Points on a hilly landscape, in no order, each with its height.
A ball rolls from a point to the lowest of its 2 nearest points, and stops where none of them is lower. Distance is the straight distance between rows; heights are no part of it.
Gito h=6.18: [ 38   8  18  43 -55  43   6   3 -36   4  19  17 -19  13  56  38 -13 -19
   8  23 -12  -4]
Bano h=1.63: [  2  10 -18 -11  16 -16   2  48 -32 -18  20  18 -15  -7  60  28   9  17
   7  16 -39  -5]
nava h=1.84: [ 12 -16  -5  -1  -9   0  36 -26   3  51 -37  -7  19  23 -76  -6  13   5
 -12 -28  30   2]
karo h=3.86: [-27  12  17 -28  21 -41   7  28  28  14  -9  17 -47  -3  34 -24  30  28
  15 -29 -23  13]
dira h=2.13: [-19   8 -18 -27  19  -9  -6   3  21  22 -12   1 -31  -8   4  -5  12  -8
  19 -38  31  24]
nuz h=1.99: [  4   0 -21 -20   1  -4   0   5  16 -13  -1   1  -6  -6 -22  22   8 -25
   8 -15  22  17]
Busan h=5.19: [  6  28  33  33 -10   8   2 -24   8   6  21  23  -5  -2  -1 -12  16  -9
  39  23 -10 -43]
tuvaz h=2.99: [ 14  12  33  11   4  37  24 -11   5  -3 -17 -18  10  22 -20   7 -26  12
 -17 -20  12  21]
Sote h=1.39: [-22  23  32  -4  17   2  -7  -1  29  26 -28 -13  -6 -12  50 -49  -6  55
  28  -7 -17   2]
Bona h=3.69: [ -3 -20 -18 -10  -1 -14 -14   2 -19 -26  16 -20  36   5 -31 -10  -5  -9
 -22  17 -12 -20]
pazev h=2.04: [-10   2  -7 -22  12 -22  23  11  21  25 -14  19 -50   5  -5   1  28   7
  21 -54  13  31]
bop h=3.85: [ 17  12   3  -2 -15  10 -10  15  48 -23 -15  12 -39 -25 -11  64   6 -45
  26 -18  30  40]
Saz h=3.54: [-12  35  48  36  13  21  15 -41  45   8   8   7 -12 -16 -18 -16  10  -9
  39  -8  16 -21]
lizub h=2.65: [-18 -35 -73 -30   5 -22  -5  27 -55   9  -7 -11  14   9  12   2 -15  14
 -19   2 -12  10]
rurod h=2.38: [ 38  -5   6  14 -46  -3  -4   1  33 -21 -20  14 -10  -6 -47  77   0 -33
  -6   8  19  22]
dubu h=1.89: [  5 -23 -21  -7 -27 -29  21 -15   3  41   0  33 -15  12 -33   8  48 -11
  26  -2  13 -29]
Feris h=3.40: [-14   9   4  -1  20   7 -39  -7   5 -50  20 -21  31 -30   5 -21 -21 -26
  -6  20   8 -13]
gevu h=5.40: [-20   1 -10   0 -20  -7  10 -18 -41  47   7  13  14  27  14 -34  12  38
   9  26 -17 -36]
tarel h=1.83: [ 11 -23 -30 -24   5  -5   8   7 -16  17 -25 -30  24  20 -58  -6 -20   1
 -39 -22  10  20]
Lavad h=3.16: [-12  -6 -35 -15 -13   4   0  -1 -40  38   6   9 -10  19  28   9   4   8
  11   6   0  -4]
Vugop h=4.17: [  7 -23 -63 -11 -11 -32   8  53 -21 -40   6   7  -8 -13  23  61   6 -18
   4  34 -23  -3]
Mol h=2.40: [-29  12  18  34  -2   9   5 -53   2  18   3 -11  28  -3 -32 -54   0  20
   6  16   4 -37]
riru h=2.22: [ 12 -18  21   2  14 -38  28  16  31  -7 -10  12   5  17 -49 -15  24  29
 -31 -29 -19  15]
vugu h=3.58: [ -9  -1  -2  -8  15 -16 -21   7  -6 -38  11 -17  36  -6 -24 -34  -3  17
 -28   5 -18 -12]
Kila h=2.27: [ 24 -15  31   4  13 -30  27  23  41 -17  -3  19 -10   8 -48  12  26   4
 -13 -26  -8  22]
lol h=4.96: [ 18 -17  -5  12 -32 -16  16  11 -18   6  18  37 -10  16  -1  15  41  11
  18  35 -31 -39]
Ser h=2.21: [-35  27  -7 -11  30 -27 -36  -8  38  -5   3   2 -10 -32  18 -43  16 -23
  30  -1  16 -16]
gegi h=3.81: [ -2  23  47  35  -8  28  28 -28  -2  26  -1   5  -8  16  24 -16  -3  42
  24  17 -21 -22]
Gopin h=3.48: [  9  -5  22  19 -13   3   2 -31  25 -19  10  -4  13 -12 -53   7   4 -33
   2  13  21 -23]
gese h=3.00: [-10 -13 -58 -22 -12  -8 -29  -9 -10  -8   9  -5  -9 -29   7  25   5 -56
  21  23  32 -24]
Fak h=1.78: [ 18 -21  16  24  -5   6  30 -30   1  24 -22 -13  39  22 -79 -12   0  16
 -27 -15  22  -6]
rifab h=4.33: [ 10 -22 -14 -21  19 -17   4  43 -26 -23   1  -9   9  25  14  -3 -10  43
 -34 -10 -41  24]
Loz h=5.26: [-11  24  27  18  -2  18  -7 -19 -15  20  20  13   4   4  29 -23   5   4
  26  30  -4 -44]
suri h=3.82: [ 11  -1 -16 -11   5  -3 -20  26  10 -46  16   2  -3 -27   4  36  -3 -36
  -1   9   1   4]
rof h=2.56: [ 27  -9 -24   1 -32 -10 -12  17  23 -37  -7   7 -11 -11 -22  71   6 -27
  -4  17  -2  15]
Kapa h=1.50: [ 10  24  32  16  -5  38  -8 -11  25 -25   9  -2 -21 -24  25  25 -18 -50
  14 -13  36  17]
lifep h=2.09: [ 37 -10  24   9  -6  16  20   2  18 -17 -15 -10  22  17 -63  31 -10  -1
 -34  -8  11  20]
Rabo h=3.84: [ -5 -32 -49 -12 -22 -10 -15 -10 -30 -12  10 -19  32   6 -28   5  -6 -21
 -20  34  11 -24]
leda h=2.26: [-37  31   0  -6  21   0 -34 -25  23   3  -2 -18  12 -28   6 -56 -11 -11
  17   3  17 -12]
beden h=3.71: [  6 -32 -55 -13  -8  -8 -14   0 -33 -30  -4 -34  31 -11 -16  34 -30 -38
 -32  29  17  -1]
gosaz h=1.62: [-16   9  31  22  20 -10  20 -24  41  24 -19  11  -4  -1 -29 -41  16  44
  13 -23 -18  -8]
Sali h=3.93: [ -8  18  48  32  -2  35  18 -23   0  23 -12 -15  16  18  27 -35 -19  60
   4  16 -34 -16]
Tilat h=3.33: [ -9  13  35  36  19   9   6 -36  33 -23   1 -17  23  -9 -54 -29  -2  -6
  -3  -7  12 -22]
deveg h=3.60: [  3  23  42   6  14 -20  30  14  29  24  -5  37 -39  14  25  -7  32  43
  27 -24 -39   0]
nozur h=1.69: [-27  16  11  -3  33  24 -31 -12 -13 -17  -6 -20   7 -28  45 -24 -36  -5
  -6  -2  22  15]
bibil h=3.43: [  9  -5  14  17 -20  17  11 -35   5  25  -8   7  -1   7 -35  21  11 -14
  15 -11  35 -10]
vap h=3.14: [  6   7  50  44   8  32  32 -31  20   6 -22 -23  26  13 -46 -16 -25  26
 -20 -26   9  19]
dofi h=1.91: [  0  -7  -7 -12  10  31  -2  -9  -3   2 -23 -32   5   1 -13  12 -25 -27
 -14 -24  46  32]
Bov h=3.20: [-20  -7 -48  -9   5   3 -41 -27 -20 -27  18 -18   7 -34   6   5 -16 -64
   0  20  32 -25]
Kup h=2.46: [  4 -18 -19  -6  12  16  -9  22 -41 -33   8 -21  21  -5  26  12 -34   3
 -33  11 -10  21]
keb h=1.66: [ -9  -7  28  31  10  -8  34 -36  24  41 -19  15  16   6 -60 -26  21  32
   6 -27   0 -10]
zop h=2.29: [ 19 -23   0  -6   2 -27  21   4   3  -1  -9  -4  27  24 -63 -30   9  31
 -31 -14 -17   7]
dar h=3.68: [ -7 -12 -10  -9  29   3 -33  14  -8 -37  -4 -30  47 -14  -5 -34 -31  16
 -48  -1  -7  19]
Tulo h=2.47: [ -6  11  36  -1  32 -18  36   7  45  27 -30   6 -15  10 -33 -20   6  38
  -8 -64   2  39]
reg h=1.32: [-23  16  39  -6  18 -19   1   9  40  20 -21  -1   1  -5  22 -55   9  69
  13  -4 -49 -11]
bosel h=4.06: [  0 -30 -37   3 -36  13 -14 -17 -41  -6  20  -6  18   4   3  17  -4 -20
 -16  46   3 -37]
volu h=5.14: [  8  18  24  31 -12 -15  -8 -21  25 -14  28  22   7 -20 -27  -6  36 -35
  33  30  -9 -56]
tun h=2.49: [ 30  -5   2  -9 -25  13  25   1  27  21 -27  17 -28   8 -31  58   9 -25
  13 -29  38  38]
Pela h=5.07: [ -1  -1 -26  -4 -34   1  11  -2 -16  29   4  24 -31   4  15  36  22 -15
  40   4  14 -13]
Roro h=5.71: [ -3 -10  -5   6 -25  20   1  -4 -65  25  21   6  11  26  44   0 -16  21
  -7  28 -19 -20]
nok h=1.70: [ 13 -13  30  30  -2  -2  28 -24  27  19  -8   4  24   2 -70  -4  19  10
  -2 -22  11 -17]
tigas h=2.18: [ -6   4  32  -1  32 -37  10  17  47 -16 -17   0   5   3 -30 -41   5  44
 -25 -32 -25  16]
sos h=4.02: [-17  34   9  -3  21 -24 -23   0  22  14  22  20 -32 -13  31 -23  32 -10
  45  24  -6 -40]
Gaf h=2.35: [ -4  -8  -4   2   0 -10   6  -8 -10  11  -4  -7  43  18 -49 -39  -8  40
 -23   2 -20  -6]
voto h=2.33: [-17 -31 -72 -32  -1 -38 -11  16 -30  -2   8  -4   5  -4  -6  -3   5  -4
  -5  12  -8 -16]
Tipop h=1.42: [-22  -3  16 -21  19 -42  24  28  27  25 -32   5 -29   9 -11 -45  13  42
 -17 -36 -26  34]
bipup h=1.58: [-23  -7 -37 -32  14 -18 -17  22 -43  15  -5   7   2  -3  58 -26 -18  42
  -3  10 -32   5]
gilo h=3.74: [-11  28  46  29   0  12  33 -40   5  55 -13  17 -13  19  10 -18  13  45
  30  -6  -7 -16]
femi h=5.93: [ 17   6  17  16 -27  36   2  -1 -44   2  25   7  -4  17  55  13 -11   3
   7  29 -23 -13]
vevam h=3.34: [-22   8 -23  -6  25  -7 -45 -11   5 -37  17 -18  15 -42   4 -22  -4 -45
   9  22  27 -19]
zaf h=1.79: [ -2 -23 -36 -14 -12 -28   8 -17  -3  31  -4   6   4  10 -37 -10  28   2
   0 -11  15 -15]
tedup h=3.56: [ 26   4  15  -4  -6 -10  10  23  33 -25   5  23 -28  -5  -6  34  26  -8
   6 -22  -9  16]
peveg h=2.83: [ -2   0 -46  -9 -19  -9 -29  -1  20 -27   5   9 -18 -32  -4  45   5 -65
  29  16  32  -1]
bomad h=4.72: [-20   2 -35 -10  -9 -14 -22 -23 -36  24  25   5   7   0  13 -30  18  -6
  23  37   0 -54]
Gezag h=3.11: [  8 -14  -2  19 -27  32  14 -32 -36  18   7 -19  17  28  -2  -4 -28 -10
 -21  11  19  -2]
pes h=3.19: [ 11  17  54  46   6  47   1 -19   1 -29  20 -24  20  19  44 -11 -46  14
 -30  16 -22   3]
Rogu h=3.96: [ 14 -25 -39 -17   1 -18  -2  46  -5 -47  11  -1   2  -5   4  46   4 -17
  -6   9 -15  20]
gudok h=3.59: [  3  32  44  25  14   6  -1 -19  49 -26  17  13  -9 -22 -22 -10  23 -26
  31  -2  19 -16]
goke h=2.42: [ -1  19  40   8  28   3  17  -3  45  -3 -19  -1  -2  -4 -38 -11   6  20
  -5 -42  10  30]
Fufu h=2.31: [ 22  -9  20   2   3 -17  17   2  44  -5  -9   9  -8  -2 -59  25  17 -15
  -2 -20  16  15]
zako h=2.57: [ 11 -20  -1  21  -8  22 -13 -20 -36 -33  24 -31  35   9   3 -13 -44 -19
 -39  31  -4 -16]
zav h=1.64: [ 20 -14 -13 -26  25 -22   8  47  29 -23 -20 -17 -17  11 -37  17   4  -2
 -28 -45   4  47]
zofek h=3.90: [-18  15  10 -17  18 -49   2  20  21  21   3  21 -38   1  38 -36  31  20
  20  -1 -34 -17]
nas h=4.28: [ 18 -16  -5  28 -44  19  -8 -23 -32 -16  29  -4  17  11   5   4 -11 -31
  -8  48  -4 -45]
lidi h=2.32: [-41  20  13  15   7  17 -20 -38  18  17  -9 -23  24 -15 -15 -68 -15  16
  11   8   4 -22]
Sogo h=3.88: [ 21 -25 -27   9 -44   1  -4   9 -18 -27  15   0  15   5 -18  44  -4 -19
 -19  43  -9 -21]
Saf h=4.22: [ -7 -10   1 -18  18   2  -4  33 -36  -4 -19 -12  29  13  27 -18 -25  68
 -37  -5 -39  36]
vusa h=3.95: [ -9  19   0  -7  16 -39  -5  25  10  14  17  31 -40   1  51 -14  36   2
  42  18 -35 -24]
zelib h=1.95: [  5 -15   0   2 -24 -34  34  -8  27  47 -12  44 -35  10 -31  21  51 -18
  24 -22   8  -9]
toz h=1.47: [-29  36  42   6  12  25 -15 -25  27  26 -21 -15  -1 -13  34 -38  -8  25
  22  -6  -2  -5]
pumet h=5.01: [ 13   4   7   2 -22  53  28  -7 -32  34 -11   1 -16  26  42  35 -24   9
  -1 -21  21  43]
Nede h=3.50: [ 16 -23 -31 -10 -22   9  -8  -8 -24  -8   0 -22  13   4 -12  41 -25 -27
 -25  18  18  10]
sapi h=3.25: [-10   7  40  51   6  35  12 -59  19   5 -13 -21  22   3 -48 -30 -18  10
  -9 -15  20  -9]
zosep h=4.14: [-13   3  18 -12   2   7  -1   9 -21   6 -15 -14  24  13  39 -29 -18  69
 -14   8 -47  12]
mepe h=4.48: [  1  -9 -14  13 -34   1 -17 -27 -14  -9  37   5  14 -11 -11  -7   8 -40
  12  52   7 -64]
mani h=3.32: [ 12 -11 -14   2 -32  22  13 -20 -16  17  -6  -8   9  21 -23  29  -8 -13
 -11   7  35   1]
dap h=2.34: [  2 -27 -33  -4 -12  15  -2   8 -60 -10  12 -13  21  -3  37  28 -26 -14
 -21  23   5   1]
fube h=4.83: [-16  -2 -44 -22 -16 -29  -9  -2 -16  17  23  20 -16  -1  10  -9  35 -22
  28  27   4 -45]
Sogu h=4.05: [  2  15  39   7   9   8   6   6  -2   4  -1   3  14  19  25 -31  -8  62
  -1  14 -50  -9]
nefip h=2.25: [ 28   0  54  20  15  20   6   8  29 -47  11 -10  15   3 -40  14 -14   7
 -29 -19  -6  22]
Tizi h=2.14: [-10  -5   8 -12  36 -28 -13  27  37 -33 -13 -20  19 -12 -33 -37   1  18
 -28 -26  -4  21]
gar h=2.15: [ 10 -20   9  11  13  27 -12  11 -37 -53  17 -23  24  -2  44   1 -51 -11
 -42  24 -10  12]
niril h=5.10: [ 24   1  19  26 -17 -26  -2   3  27 -13  27  42 -12 -14 -23   7  52 -29
  35  23 -13 -40]
pav h=2.76: [ 31  -5  21   9  -4  39   8   4  -6 -23  -7 -26  10  11 -10  34 -37  -9
 -29 -18  17  40]
Tesom h=3.61: [  2 -22  11   1  -6 -54  55  16  10  38  -7  42 -39  24 -27   5  54  16
  -3 -21 -23  -1]
zag h=3.42: [  5  19  36  14  13  30  -6  -4  -4 -24   5 -22  23   5  14 -17 -33  29
 -26   6 -21  10]
zaku h=4.60: [-24   3 -24  -2 -13  -5 -26 -29 -27  -1  36 -12  27 -10  -3 -29   5 -27
  11  50   1 -58]
Duz h=3.55: [ -4  -3  23  -6   8 -38  43  14  13  30  -1  35 -37  23   4 -12  34  35
   7 -27 -26   9]
mep h=4.99: [  7   7 -23   1 -16 -19 -10  21 -33  11  34  36 -19  10  39   3  29   6
  39  48 -36 -45]
Nav h=3.51: [ -7   9  15  -5  20   5 -10   4   8 -24  -1 -15  29   4  -4 -33 -13  36
 -20  -2 -25   0]
fafe h=3.57: [ 21  -7  12  20 -34  -3 -15 -14  28 -38  25   7   8 -13 -36  26  12 -37
   4  35   6 -26]
mub h=4.84: [  7   6  -6   9 -27 -11  -2  -3 -31   8  29  20   1  15   6  -6  27   4
  13  49 -25 -53]
fafak h=2.41: [ 19  -2   6   1 -11   7  21 -23  43  27 -25  13 -27 -12 -42  29  19 -31
  21 -36  52  20]
mevim h=2.55: [-20 -15 -29 -10   7   7 -18  -4 -37  12 -12 -27  53  -5  -9 -48 -40  20
 -45   3  -1  22]
Febo h=4.66: [ -3   0  -5  12 -26   4 -15  -7 -51  12  38   8   5  10  44 -10  11 -15
  18  60 -21 -62]
nek h=2.53: [ -3   4  45  37   9  11  18 -30   8   4   2   0  34   9 -35 -31  -7  44
  -7   6 -26 -16]
sabid h=3.53: [ -8  -3 -11  -4  21  -5 -44  15 -23 -56  29 -11  20 -28  30  -4 -14 -29
   0  39 -12 -30]
Dib h=5.33: [ -3  18  -1   3 -15   6   7 -22 -17  48  12  17 -11  10  13 -16  16  22
  26  13  -2 -37]
Bes h=1.33: [ 12  20  30  21  13  47 -13  12 -11 -28  16  -2 -14 -10  64  18 -36 -20
  -5   2   1  28]
kot h=3.30: [-22  14 -14 -25   4  -6   2  -9 -18  30  -1   8 -15  -2  34  -3   8   8
  21 -10   6   0]
bapo h=4.07: [-15  45  31   7  29  -8 -38   5  27  -2  19   3  -9 -26  49 -27   9  -5
  41  31 -13 -28]
romed h=1.94: [ -7  -5 -16  -2  -3  19 -13 -10 -50  -2  19  -4   6  -5  34   7 -23 -19
  -1  27   3 -11]
Nibub h=6.39: [ 29  -1  11  34 -66  48  10  -7 -29  22  -1  23 -32  21  36  41   2 -13
  16  17  11   1]
fuvas h=3.41: [  2   5  28  25  -3  16  -2 -22  15 -28  17 -14  22   0 -30 -17 -10 -13
  -3   9   6 -19]
Norad h=1.59: [-23  12   3   7   8 -14   5 -30  21  36 -10  13  -9   0 -15 -43  18  18
  28 -10  -3 -18]
kemek h=1.97: [ 16 -27 -24 -23  13 -18  -7  25   6 -22 -16 -33  34  11 -60   3 -18  -6
 -45  -9   8  21]
buvib h=3.49: [  3  14  31  31  -8  22  19 -43  24  24  -3  12  -1  -3 -26  -5  23 -11
  31 -10  22 -20]
veteb h=2.01: [  3  -9  11  -7  -3 -24  38  -3  27  42 -23  26 -29  12 -32   6  38   2
  15 -50  19  12]
tilob h=1.71: [ 12 -30 -39 -28 -15 -27  15   3 -10  24 -27  -5   8  27 -54   2  12   5
 -22 -18  18   4]
nedok h=3.47: [ 15   1  19  -4  -1  -6  22  22  14   2   3  17 -15  15   1  20  16  26
   2 -18 -18  17]
bazo h=1.54: [-26  29  34  16  16   7   2 -35  30  39 -10  -2   2  -5   7 -49  12  27
  39   2 -11 -27]
bipet h=3.64: [  7  18  16   7   8  -5 -12  -9  53 -43  15   1  -7 -30 -33  12  21 -44
  24  -5  28  -5]
fef h=1.55: [ 14  -2   7 -19  21 -13  25  38  15  -5 -22  -3 -10  16 -21   6   5  27
 -26 -48  -7  49]
zed h=1.75: [-33   8 -26 -32  13 -17 -26   8 -21  27  -7   1   3 -14  45 -46  -4  30
  11   9 -19  -5]
guti h=1.96: [ 35 -21  -8  -8 -16  -2  23  -6  15  16 -26  -8   8  19 -68  40   0 -14
 -23 -19  25  23]
Kip h=1.56: [-44  21 -10 -13  24  20 -33 -21 -13  20 -10  -8  -1 -27  58 -30 -31 -16
  18  -8  31   3]
Falog h=2.17: [-24  26  -1 -17  32 -12 -21  -4  33  -6  -4   0 -20 -17  12 -20  15 -12
  25 -28  18   6]
bikin h=2.36: [ 15   6  41  16  22  19  11 -10  44 -29  -3  -4  12  -3 -45  -1   0  -2
  -5 -27   9  19]
logit h=2.11: [  5 -10 -11  -1   8  22 -19  -7  -9 -32  -7 -33  20  -8 -19   3 -43 -37
 -34 -12  31  25]
rudod h=2.23: [ 46 -23  12  10 -36   1   5   1  19 -23 -10   2  11   4 -65  58  -4 -17
 -29  12  10  13]
Gak h=3.76: [ 19  14   9 -14  10  18   2  23  26 -22 -13   4 -30  -7  -1  49  -3 -26
   6 -40  18  46]
Vof h=3.79: [-40  -5 -28 -33  13 -46  -2   4  10  44 -19   7 -35  -3   1 -44  27  14
   9 -32   0  12]
Letem h=2.94: [ -8 -27 -55 -21 -16   2   6  14 -54  26  -6   3   2  29  12  16   1  17
 -12   0  -3   3]
turov h=4.64: [ 21  -8 -23 -21  -1  17  20  21 -14  11 -16 -11  -7  19  -1  45  -8   0
 -16 -31  16  46]
luz h=2.54: [ 12  -1  19  -6  24  29  -5  29  -6 -46  -5 -19  15  -1   7  26 -31  -1
 -42 -25   4  49]
Biput h=4.41: [ 14   1 -47  -3 -22  -5   3  45 -17 -25  -1  16 -26 -19  42  71   0 -20
  24  23 -14  12]
Des h=1.61: [-17  13   0   6   0  26  -7 -30 -23  16   8 -16  -4  -8  37 -11 -19 -28
  13   9  20  -9]
Ded h=4.44: [ -3  12 -17  14 -26  12 -15  -4 -37  13  28  11 -14 -11  53   8   7 -33
  32  47   2 -41]
nen h=3.70: [ 34  -8   3  23 -55   8 -12  -4  -1 -28  10  11  -5  -4 -15  45   4 -31
   8  39  -1 -14]
vazi h=1.77: [ 13  13  22   9   3  34  -6  26 -34 -15   9   9 -17  -8  82  35 -24  -5
   3  15 -23  18]
zovi h=6.56: [ 25 -11   6  27 -55  46  12 -30 -16  21   9  10 -10  14  21  33 -12 -28
   1  12  26  -6]
bem h=1.48: [ -7   9  21 -27  32 -17  15  38  30   4 -33   0 -27  12   9 -15  -1  49
 -22 -51 -16  52]
Zufek h=1.08: [ 22  26  31  32 -22  43  -5   3   8 -32  21   3 -18 -13  38  40 -26 -37
   6   5   5  16]
rar h=2.89: [  5   1  21  39  -1  34  -7 -22 -20 -33  26 -26  26  10  29 -27 -51  -6
 -32  20  -9 -11]
fus h=4.25: [ -8  27  -3   7   4   8 -20   4 -22  26  23  17 -27 -16  71   0   2 -16
  49  28  -8 -26]
gelap h=1.86: [-40  -3 -31 -28  14  -9 -40   1 -18  10 -11 -12  28 -26  30 -58 -24  27
 -15   9 -12  -2]
Fis h=4.80: [ 11   1  -7 -13 -12  30  17  19 -30  17  -8   6 -25  15  32  40  -5  -5
   6 -22  13  33]
Rad h=4.61: [ 11   0 -15   3 -16  16  -5  22 -25 -20  15   4 -20 -11  36  48  -2 -31
  14  22  -3   3]
sido h=3.65: [  8  25  32  -3  16  13   6  13  42 -15  -2   5 -26  -8   3  23   9  -9
  16 -26  17  30]
nebot h=2.37: [ 22  -8  27  17  -9 -14  28 -14  59  16 -19  27 -12  -4 -56  26  35 -28
  18 -37  21  10]
pirip h=2.44: [-18 -18 -50 -27  30  -8 -27  10 -43 -18  -6 -17  20 -20  22  -3 -26 -15
  -9   1  10  12]
nomes h=3.73: [ 26   7   8   4  -5  -8 -16  18  40 -58  12   3  -9 -28 -18  38  12 -43
   8   7   0   3]
Rigep h=3.72: [ 11 -13 -20   3  -4   7 -26  22 -29 -59  31  -6   9 -22  30  28 -20 -39
 -12  42 -12 -12]
sube h=1.98: [-28  -3 -20 -26  29 -20 -34  28  -2 -16 -11 -15  19 -23  21 -52 -17  26
 -23  -8  -9  21]
Kevaf h=2.12: [ -5 -14 -43 -30   1 -14  -5   7 -12  -1  12  -3  -1  -2  -2  19  10 -15
  -1   3   9  -3]
mav h=1.29: [-14   4 -16 -21  18   2 -15  27 -44  -3   8  -1   1  -6  71   3 -15  23
  -1  17 -32  -5]
Vuf h=2.63: [-20 -21 -49 -27  13   1 -17   0 -47  -5 -11 -29  35  -5  -5 -13 -37  -5
 -31   3  12  17]
mota h=1.72: [  2   9  12   1  10  33  -5 -19  25 -15   1 -21  -6 -15  -6  25 -15 -41
   2 -21  43  31]
leget h=4.54: [  8 -21 -24 -18   7  19  11  17 -35   7 -18 -25  11  15   3  25 -29   7
 -28 -12  13  42]
boben h=1.87: [  4 -12 -46 -28  -6 -21 -17  13  38 -14 -13  -6 -22 -16 -35  44   6 -47
   2  -5  35  19]
seka h=1.41: [-30  26  13  10  10  37 -19 -51   4  22  -8 -26  -3 -15  41 -31 -27 -15
  23  -8  32  -1]
Fitep h=1.74: [ 15 -16 -42 -36  13 -29   5  31  31 -13 -14 -15 -24  -7 -37  38   5 -26
 -13 -30  21  41]
Luro h=1.36: [-17   6  22 -10  10 -33  19  11  21  23 -21  10 -11   7   4 -43  17  67
  -2 -13 -40   3]
Rovev h=3.38: [ -6  17   4 -12  16  -3   3  12   1   5  10   7 -17   7  25  -9  18  22
  12 -12 -17   4]
neta h=1.88: [ -7  -2  11   9  35  19 -30   2 -24 -42   5 -23  22 -22  47 -14 -54  -8
 -31   9   5  16]
kesi h=2.03: [-17  -3  -5 -15  40 -35 -34  47  13 -39   3 -13  14 -10  18 -40   0  31
 -39 -14 -26  12]
tere h=3.66: [ -9 -21 -18 -19 -12 -54  39  12  -5  50 -20  35 -43  27 -20  -4  44   9
   2 -24  -1  -5]
bipo h=4.95: [ -9  10 -42 -19 -19 -18   3   4 -22  42  11  25 -38   6  37  12  35  -9
  49  19   2 -28]
nisa h=5.20: [  9   1 -14   1 -37  26  12  -8  -8  31  -9  15 -36   0  13  52  11 -21
  33 -11  37  16]
Bogol h=3.67: [ -5  32  43   9   6  12  30 -14  22  45 -12  32 -31   7  25  -7  18  36
  42 -19 -10  -2]
koza h=2.10: [ -6  -4  -3 -24  46 -29 -26  49  36 -46  -5 -13   4 -12   2 -15   4  14
 -41 -30 -11  29]
Mif h=4.13: [ -5  38  20   0  25   3 -30  18   6   4  26  14 -25 -18  78   2   4 -15
  45  28 -14 -17]
miris h=4.43: [ 10 -17 -22 -26  20   3   8  43 -30  -3 -21 -12  14  19  15  17 -20  31
 -40 -24 -12  44]
vapep h=3.83: [-37  15   6 -23  19 -41  10   7  36  45 -26  21 -48  -5  19 -40  26  19
  23 -35  -1  10]
Kedu h=2.71: [ 15  -6 -29   5 -29 -20 -14   5  36 -24  -2  22 -27 -22 -16  60  18 -46
  27   9  22   3]
musa h=1.90: [ 24 -24  -7  -5 -26   6  29 -17  12  49 -40   6  -1  26 -63  28  21  -6
  -7 -27  45  16]
reduz h=2.48: [ -9  -3  23  32 -14   1  23 -35  -4  23   4   3  39  12 -44 -42  12  30
   1  13 -14 -39]
Pupom h=2.28: [-20  -2 -29 -25  21 -14 -28   8 -23 -18  11  -4   8 -16  20  -9  -3 -11
   1   8  -2  -9]
ralor h=2.39: [ 28   1  34  -1  22  12   4  34  13 -55   1 -16  16  14 -18  17 -16  16
 -37 -21 -18  37]
sugek h=2.86: [  9 -18 -10  18 -20  26  -2 -37 -45   2   7 -30  40  21  11 -20 -51  -6
 -40  21   7  -8]
rosoz h=2.00: [ 10  11  -7 -14  11  18   6  43 -36  -7   7  17 -19   6  85  39  -9  24
  12   0 -35  23]
lom h=2.08: [  6 -12  -8 -13  22   4 -17   7   8 -41   1 -38  37  -5 -45  -3 -22 -18
 -40 -17  17  21]
pepaf h=5.04: [ 24  -5   9  16 -26 -25  16   9  13   6  19  49 -21   0 -10  25  51   4
  23  14 -31 -27]
ruzin h=5.51: [-14  -4  -7  -6 -19   8   8  -2 -59  41   0  -1  24  33  27 -23 -11  56
 -10  18 -23  -4]
Riza h=3.75: [-25 -17 -39 -34   3 -47  18  14  -1  42 -13  16 -48  13  -2 -12  30  -3
  12 -26   8   2]
vif h=2.45: [-22   5 -10   1   2   9  -7  -9 -13  16  -6 -26  51   2 -24 -60 -34  43
 -39   0  -7  10]

Call two points neighbours if one is among the 2 nearest of the other. Go from one point of each pair to the other, from neighbour to neighbour, staying as low as possible. Name the highest point that can't be avoided.
Duz, tilob | nisa
Zufek, tilob | logit
Zufek, mav | rosoz

Two balls start at each pair of points below. Name the first point that both come to, or write -.
Dib, mep | mub
Biput, Pela | zako
Bov, nuz | reg
pumet, Nibub | Duz
Rad, Fis | -
nisa, bipo | -
